Points on a hilly landscape, in no order, each with its height.
A ball rolls from a point to the lowest of its 5 nearest points, and stops where none of them is lower. Distance is the straight distance between rows; heights are no part of it.
Z112: [-13  -4  -5  12   5   2  13   4  -8 -12 -35]  h=136
Z934: [  8   2  -5   5  -3 -14  -3  10  -3  -6 -36]  h=169
Z712: [ -5   2  15  -1  11 -16 -16  -7  -4   8  26]  h=744
Z663: [ 15   7  -8 -22 -20   6  10  14   8  20  18]  h=137
Z322: [ 17  15  -4 -14 -17  -5   0   9   6  15   6]  h=203
Z204: [ 11  -2 -16 -23 -23   8  17  19  12  24  20]  h=175
Z410: [-30 -15  13  31  30 -11   2 -23 -34 -21   4]  h=356
Z372: [-18 -14  -1 -11   3  19   4   2  25   9  25]  h=423
Z682: [-33 -15  10  28  30 -11  -5 -16 -23 -21 -12]  h=443
Z342: [ 17  10 -12 -15 -21  14  18  12   4  13  12]  h=99
Z878: [ -7   0   4  -9 -11   8  -9   3  24   6   6]  h=373
Z265: [ -8  -3   6   9   1  -9   5 -10 -25   3  -6]  h=164
Z871: [-31 -12  10   5  27   2 -11 -18   5 -20  41]  h=250
Z225: [ 37  12 -20  -1 -10  24  11   9  20  -8 -33]  h=404
Z408: [  7   4  -2 -19 -15  -5  -7  11  18  16  12]  h=240
Z989: [ -8  -2  11  -8   5  -8  -6  -7 -12   9  31]  h=587
Z69: [-20  -9  16  23  19 -20 -19 -11  -9 -11 -14]  h=381
Z575: [ -7   0  12   9   6 -23 -10 -10 -21   3   2]  h=188
Z54: [-12  -8   1 -15  -7   9  -8   8  30  13  14]  h=415
Z681: [ -8  -3   4   9  -2   0   9 -11 -18   0   1]  h=134
Z8: [ 32  15 -18 -17 -21  27   4  18  36   4  -9]  h=396
Z851: [ 21  14 -10 -13 -23   4  11   9  -4  11   1]  h=162
Z172: [-12  -3   3  10   6 -18  11   3 -36   2 -16]  h=211
Z246: [ 28   7 -21   1 -12  21  23   9  -4  -3 -26]  h=459
Z737: [-25 -22   6  -2  24  -5 -16  -8  23 -14  41]  h=305
Z507: [ 21  13 -13  -9 -23  21  23   7   2   3  -4]  h=191
Z954: [ 22   7 -11  -2  -9 -14   6  16  -9   0 -26]  h=368
Z477: [ 33  15 -17  -6 -16  27   8  11  26  -2 -21]  h=372
Z417: [ -8  -3  18   2  10 -21 -20 -10  -8  -1  17]  h=446
Z440: [ 25   6 -19   2  -2  14  30  17 -12  -5 -38]  h=417
Z437: [ -9  -3  15  13  13 -24 -19 -10 -12  -3  -3]  h=213
Z883: [ -6   2  13   1   2 -16  -5  -9 -22   6  11]  h=210
Z374: [ 31   8 -22   4  -5  25  20  13   6  -9 -38]  h=406
Z201: [ -8  -7  10 -11  13 -14  -9  -2  -1  13  43]  h=686
Z713: [-22  -6  17   4  19  -4 -25 -19  10 -12  25]  h=496
Z18: [  0   3   0   4  -8   5  -5  -6   9  -4 -17]  h=467
Z469: [-16  -5  12  -3  17 -16 -21  -7   4  -3  30]  h=112
Z588: [-27  -8  15  15  26  -1  -7 -26 -10 -20  26]  h=167
Z534: [ 11  -1 -21 -20 -24  28  22  17  22  15  17]  h=308
Z57: [ 24   3 -21 -25 -21  24   4  24  45  11   3]  h=357
Z800: [-24 -12  15  25  30  -4  -4 -26 -21 -21  15]  h=239
Z684: [ 26  11 -15  -1 -15  -3  16  12 -16   3 -23]  h=838
Z319: [ 12  11   2 -11 -17  -4  -9   4  14   9  -5]  h=447
Z244: [ -2   4   3  -9 -10   5  -6  -4  17   4  -2]  h=495
Z490: [ 42  11 -18   2   4  14   9  24   9  -5 -48]  h=416
Z471: [  9   3  -3   3 -12  -7  -7   3   5   0 -26]  h=463
Z615: [ -6   0  12  10  10 -27  -9  -7 -26   1  -8]  h=206
Z943: [ 17  12  -1  -5 -17  -7  -5   6   3   6 -13]  h=78
Z46: [-14  -4   5  -6  -4  14   5 -10   3   4  14]  h=411
Z467: [ -1   0   0   6  -6   1  -1  -1   4  -7 -31]  h=176
Z373: [ -8  -1   1  13  -3   6   9  -7 -16  -3 -14]  h=173
Z388: [-11 -16   2 -11  16 -12 -11   3   5  11  45]  h=689
Z848: [-14  -4  -2  15   4  -1  15   0 -24  -5 -23]  h=152
Z240: [ 19  10 -18 -19 -21  32  13  15  29   2  -4]  h=170
Z87: [-23 -11  17  25  26  -6 -11 -22 -15 -21   0]  h=331
Z487: [ 19  11 -12   1  -3 -17   7  21 -13  -2 -32]  h=217
Z870: [-20  -8  17  20  22  -9 -20 -21  -4 -14   2]  h=74
Z879: [-11  -2   5   1  -7  16   0  -9   4   1   1]  h=465
Z846: [-11   0   5   4  -3  12   6 -10  -7   4  13]  h=317
Z501: [-19 -10  14   2  20  -9 -23 -13  16  -5  32]  h=466
Z71: [-11 -10   6 -14   8   0   4   0  -6  15  44]  h=690
Z925: [-24 -12  13  21  24 -26 -17  -5 -16 -11 -24]  h=470
Z193: [ 26  14 -11 -11 -20  -2  12   9  -6   7  -9]  h=57

Where does a ball stop that starts at each point below?
Z244: Z342
Z682: Z870
Z374: Z240
Z71: Z681
Z490: Z240
Z878: Z342
Z225: Z240
Z54: Z342
Z575: Z681

Call two points neighbours if one is among the 5 nearest of the other. Go from one point of each pair to the other, from neighbour to neighbour, staying as low as possible. Name the highest point that can't be avoided.
Z681, Z469: Z871
Z240, Z193: Z507
Z342, Z193: Z851
Z112, Z681: Z848
Z870, Z681: Z437
